A landscape with many peaks, sampled at points; each row gives a point and its height.
From any point a climber steps to the highest of the 2 points nearest to it. It stops when none of these is higher. Distance is the straight distance between rows; heights are no part of it.
K12 h=534: [137  98 105 122  99 217 105  86  67 150 113 178 149 163 122 118 145 131
 111 116 120 142 119]
K918 h=116: [212 107 126  90 181  97 146 183 167 164 113 139 133 128 111 132 121 160
 167 110 131 135 141]
K809 h=449: [113 107 129 131  92 227 104  86  63 127 130 177 132 177 125 101 108 133
 134 139 124 169 105]
K214 h=726: [115 112 146 111 148 111 110 140 152 144 160 130 146 145 170  91 106 156
 119 137 154 128 135]
K824 h=693: [110 134  85 128 109 139 126 130 119 125 115 124 145 113 104 164 147 149
 109  77 111 107 113]
K313 h=440: [194 150 200 112 190 156 165 169  96 145 130 108 107 156 173  95  67 152
 198 105 131 129 132]
K72 h=158: [170 100  84 114 132  89  49 135 136 138 147 165 172  98 100 123 189 120
  80 147 157 162 175]
K587 h=228: [189 140  98 146 137 170 144 128 119 115 155  94 173 113 163 139 110 113
  91 156 173  89 123]
K793 h=50: [151 155 143 151 126 140 194 117  99 134 107 110 132 118 156 154 143 103
 107 129 113  63 124]
K246 h=229: [122 137 113 147 114 165 129 112 101 111 132 156 138 158 128 121 127 131
 105 158 123 124 121]
K761 h=79: [159 126 164 132 133  94 195 159 175 130  83 101  89 102 113 161 135  95
 177 125 106  92 158]
K856 h=649: [169 162 159 155 116 132 210 169 151 108 108  79 102 116 115 177  92 119
 180 136 128  97 131]
K192 h=105: [143  81 113 108 107 181  66  97 110 164 141 171 168 159 132 102 135 139
 102 139 167 170 139]
K546 h=81: [186 133 150 122 158 134 171 127 125 144 114  99 141 119 162 136 131 113
 125 104 119  75 128]
K481 h=733: [ 71 104 131 104 152  68 135 132 155 143 126 136  94 125 128 103 141 137
 149 100  90 125 123]
K38 h=138: [146 138  81 129 141  71 165 166 158 131 109 147 114 113  49 165 152 162
 162 121  87 149 128]
K545 h=660: [142  92 141  98 149  76 115 162 176 147 140  97 157  91 151 117 138 118
 121  98 142  97 154]
K625 h=65: [186 148 162 148 125 109 210 145 151 135  87  76 113 100 122 186 140  79
 149 132 125  73 150]
K726 h=43: [134 160 165 153 102 111 221 129 119 138  95  87 109 103 138 180 136  88
 127 123 114  68 133]
K531 h=774: [ 49 128 164 129 148  83 116 112 154 113 143 134  89 150 154  81 116 121
 138 160 107 148 114]
K762 h=78: [103 102 115 109 113 168  78 111 118 135 149 153 143 161 142 101 106 153
 113 129 154 156 116]
K202 h=226: [ 52 149 131 145  86 142 130  86  98  97 107 152  87 150 110 139 128 115
 121 141 101 140 100]
K113 h=680: [ 55 129 144 138 119 107  89  87 160  88 134 129  99 138 132 104 119  93
 118 176 126 158 113]
K73 h=769: [154 115 109 134 112 122  79 124 156 110 180 115 172  92 154 103 140  87
  76 176 193 127 172]
K258 h=355: [119  98 113 142 103 169 102  98 111 125 137 121 155 119 150 120 148  88
  86 137 148 105 142]
K89 h=712: [199 160 129 131 143 134 193 135 110 150  83 109 131 116 109 185 148 128
 138  99 101  84 117]
K217 h=141: [172  90 108 102 152  83  71 149 135 181 135 155 181 109 130 115 179 140
  82 125 161 137 170]
K294 h=624: [214 148 110 122 161 125 163 153 129 141 104 130 153 126 105 167 143 144
 132 114 106 106 123]
K854 h=57: [ 85 102 139 102 105 162  67 116 126 147 156 143 145 166 169  82  80 171
 119 136 193 176 118]
K5 h=642: [120  88 146 112 139  95  66 120 153 172 151 135 166 122 164  90 160 120
  79 154 177 137 173]
K320 h=92: [121 120 174 118 143 139 166 132 130 127 140  86 120 128 206  93  90 137
 135  88 122  81 121]
K233 h=74: [151 134 140 124 138 165 163 138 117 115 141  70 142 131 192 119  76 147
 131  90 144  85  96]
K952 h=698: [103  94 152 104 171  62 155 130 149 178 115 158  89 124 134  89 164 134
 152 108  80 120 145]
K174 h=374: [ 79 114 147 136  88 192 109  63  79 118 115 171 104 167 128  99 124 100
 132 154 104 163 106]
K225 h=207: [108 111  91 118 120 112  54  92 149 111 124 164 122 124  81 122 150 112
 109 149 130 191 126]
K221 h=122: [211  98 158  72 178 106 134 155 158 181 112 111 137 121 149 127 120 145
 156  80 146 111 142]
K898 h=622: [101 106 146 117 151 108 122 108 125 166 120 152 125 137 162  96 167 124
 104 112 102 111 148]
K592 h=147: [ 48 165 136 133 117  99 168 133 103 111 111 144  69 143 101 139 112 153
 163 113  75 139  92]
K621 h=295: [104 185 146 158 116 106 201 155  75 116 101 156  87 151  91 164 116 146
 155 147  77 134 111]
K206 h=549: [ 92 111 125 126 124 129 120  96 101 151 104 151 124 125 136 123 177 113
  96  93  92  99 135]
K947 h=334: [ 94 188 133 154 123 146 170 158  56  97 120 148 107 157 106 140  90 162
 158 127  87 136  97]
K337 h=248: [ 80 174 130 158  90  92 183 123  98 118 100 149  89 141  85 182 141 131
 123 155  91 133 111]
K567 h=101: [205 113 132 105 166 123 133 134 124 160 115  95 166 101 152 144 158 112
 108  86 131  74 133]
K145 h=307: [ 93 145 117 171  71 208 140  95  80  82 140 128 119 149 127 133  91 108
 129 173 145 136  97]
K739 h=310: [ 85  93  84  95 115  94  45 131 152 121 147 117 140  84 101 129 157 126
 107  82 144 145 127]
K391 h=667: [ 81 109 166 114 169  84 136 103 126 184 125 169  91 146 164  66 162 145
 126 121  83 134 148]
K958 h=409: [109 138  95 161  82 121 117 130 132 104 143  73 146  65 110 173 162  91
  96 116 147  93 142]
K397 h=88: [108 118 145 118 105 157  52  94 145 126 168 158 136 164 141  77  83 139
 125 196 199 222 126]
K282 h=427: [109 102 124 141 116 119  95 121 130 122 141  97 155  89 142 130 170  80
  83 127 142  88 154]
K868 h=180: [143 110  79 126 134  87  73 114 140 124 127 178 141 122  79 126 178 126
  97 157 125 176 152]
K450 h=688: [138  83 128 129 114 136  63 109 134 145 156 128 176 109 153 102 161  82
  75 157 180 127 170]
K476 h=125: [ 86 143 150 127 139 108 168 133 109 130 116 153  90 140 138 115 128 145
 148 113  75 118 115]
K642 h=112: [ 91 141 180 123 157 112 169 143 105 144 131 146  77 142 163  74 101 151
 175  98  79 121 128]
K879 h=129: [162  96  97 118 137 152  81 117 107 162 126 182 175 156 124 117 159 152
  87 135 147 153 148]
K211 h=103: [114 116 156 127 131 150  58  88 130 140 139 183 124 175 118  75 109 137
 131 209 168 250 123]
K953 h=779: [109 126 147 124 145  93 134 150 170 114 160 123 126 137 145  97 101 138
 143 161 129 133 133]
K671 h=417: [167 165 181 128 162 163 178 166  79 116 130  96 108 146 169 109  63 151
 186  91 112 111 108]
K264 h=569: [120 122  78 131  97 185 111 112 101 121 124 107 157 112 124 158 139 131
  97  81 140  99 110]
K447 h=347: [100 128  88 156  63 126  67 118 120 104 141  89 139  58  84 171 188  82
 102 111 151 128 143]
K963 h=491: [168 174  66 149 117 142 147 154 120 110 126 144 151 131  73 178 128 174
 125 128 120 136 109]
K149 h=195: [ 84 159  93 154  93  97 142 107 112 119  90 156 104 131  62 186 166 134
 114 136  91 147 115]
K308 h=566: [176 153 106 142 125 130 166 146 147 118 127  76 154  94 119 177 125 127
 130 106 137  87 121]
K485 h=559: [197 153  74 130 136 118 150 163 141 129 115 130 159 106  71 182 145 166
 130 106 114 124 126]
K195 h=848: [152 146 110 122 136 138 163 135 111 146  98 114 138 114 122 167 145 145
 124  63 102  83 109]
K118 h=416: [153 161  47 125 105 140 106 149 144  98 158 138 156 111  81 157 120 170
 114 118 147 151 120]
K194 h=245: [ 89 118 114 139  94 121  65  72 148  97 111 139 114 105  82 134 162  65
 107 160 130 178 126]
K236 h=533: [211 166 181 115 161 166 186 149  91 125  95  93  76 141 137 144  83 132
 207  87 113 105 116]
K810 h=155: [109 163  88 150 112  72 166 143 129 126  98 152 101 125  50 187 157 157
 147 125  83 149 115]
K998 h=174: [ 42 158 143 138 130 110 130 104  93 105 112 166  67 161 115 111 121 133
 146 142  82 155  90]
K395 h=723: [140 180 130 169 108 133 197 162 138  86 141  90 125 125 117 161  84 135
 153 160 131 109 117]
K759 h=629: [105 168 113 162  97 147 160 139 140  67 160  83 129 126 134 140  76 142
 133 151 142 120 108]
K475 h=296: [ 89 141  94 150  79  97  75 101 142  96 127 117 122  74  71 162 181  79
 102 138 133 155 141]
K626 h=532: [ 62 171 120 168  75 128 137 117 150  64 152  90 108 122 117 150  91 120
 126 160 139 135 104]
K640 h=336: [102 123  73 108 124  80  88 146 169 111 150 121 133  87  85 144 145 143
 121 100 129 145 128]
K853 h=157: [ 79 100 157 121 134 127  79  94 140 151 145 153 128 163 159  81 133 131
 105 161 146 164 141]
K639 h=588: [189 177 174 142 133 157 221 153  98 115 101  85  94 132 138 164  85 120
 182 119 117  88 110]
K836 h=187: [190 132 132 138 159 154 143 127 115 143 138 123 171 142 170 119 133 123
  92 153 150  91 132]
K98 h=126: [187 115  92 104 167  83 157 183 164 147 110 150 121 117  72 148 141 165
 175 111 106 145 135]
K894 h=573: [ 77 130 131 150  91 123  93  81 159  77 145 112 119 113 127 120 131  69
 100 184 146 140 134]
K152 h=179: [ 95 107 113 115 133 102  74 112 156 125 147 151 132 137 123 105 133 130
 108 149 141 162 133]
K105 h=464: [220 125 193  94 194 153 151 164 130 155 103 115  79 152 156 113  87 143
 212 101 139 128 143]
K949 h=679: [150 104 140 115 156  87 106 145 168 159 155 134 165 125 158  99 136 135
 101 153 158 128 164]
K754 h=87: [134 104 166 117 148  89 178 171 193 122 109 110  76 117 124 124 113 110
 197 132 112 112 157]
K634 h=697: [ 98  89 138 104 153  55 125 150 184 144 138 116 117 104 133 109 144 115
 141 113 114 117 147]
K749 h=136: [193 113 140  88 182 113 133 146 124 191 116 146 155 137 152 118 141 164
 123  90 126 118 135]
K839 h=668: [130 117  77 130  96 200 111 102  80 139 102 155 151 140 103 153 154 135
 103  90 118 118 111]
K30 h=156: [177 117 126 118 164 137 117 136 116 167 128 156 171 151 154 113 144 153
  96 133 139 121 143]
K752 h=283: [152 110 101 146 119 187 117 107 110 124 154 108 171 121 173 119 119  98
  81 163 180  96 136]
K778 h=299: [ 83 116 115 136  87 175 108  83 106 105 122 144 121 147 116 128 130 109
 116 138 119 137 111]
K138 h=444: [110 124 106 148 100 136 129 103  93 137  97 138 135 114 110 163 179 103
  88 118 104  98 134]
K755 h=395: [125 153 159 122 155 141 166 185  94 109 141 113 107 150 144 106  55 173
 199  92 106 131 107]
K486 h=230: [104 131 128 154 106 189 130 108  96  99 150 125 135 155 163 111  98 120
 113 160 148 119 114]
K740 h=104: [ 94 119 185 117 150 110 164 138 141 135 140 114  99 137 188  79  97 140
 157 108 104 106 133]
K919 h=370: [127 169 129 134 144 152 167 168  83 109 128 130 122 154 123 132  84 178
 165  98 100 123  96]
K448 h=139: [ 75  93 162 116 117 164  66  66 122 146 132 163 117 166 144  79 126 114
 124 153 141 193 122]
K512 h=827: [ 86 113 149 117 169  57 128 141 173 135 145 144  96 146 128  84 121 140
 155 164 113 159 126]
K691 h=123: [181 101 117 110 163 109  95 144 122 172 127 127 184 106 143 130 177 125
  84 102 143  97 151]
K451 h=118: [ 84 116 168 133 127 166  68  74 120 121 130 173 106 178 124  77 101 108
 144 188 139 229 101]
K650 h=492: [ 85 100 131 134 104 112  68  99 157 102 153 102 139 100 144 108 147  73
  90 151 153 125 147]
K878 h=401: [ 84 163 109 162  80 182 112 109 108  57 154 131 115 151 104 128  75 129
 140 178 144 172  92]
K409 h=489: [146 152 102 160 103 120 155 136 123 129 117  87 151  83 106 192 162 107
 104 112 130  84 133]
K324 h=95: [123  98 178 109 155 100 169 153 177 138 119 101  99 118 166 103 109 114
 172 107 112  94 147]
K899 h=69: [ 94 112 124 116 100 148  62 109 154 107 173 128 143 148 160  85  78 142
 113 162 192 171 124]
K503 h=621: [175 121 122 111 140 106 138 165 176 124 140  80 156  88 130 147 119 122
 136 100 142  95 139]
K922 h=369: [141 138  62 110 119 114 114 160 156 114 143 110 154  95  86 162 125 168
 127  82 134 131 118]
K941 h=493: [218 134 164  99 171 150 167 165 141 131  91 102  83 140 126 151  98 135
 205  98 127 114 130]

For each start below, name the point where the climber stops.
K475 | K481
K221 | K512
K739 | K195
K98 | K395
K755 | K395
K854 | K512
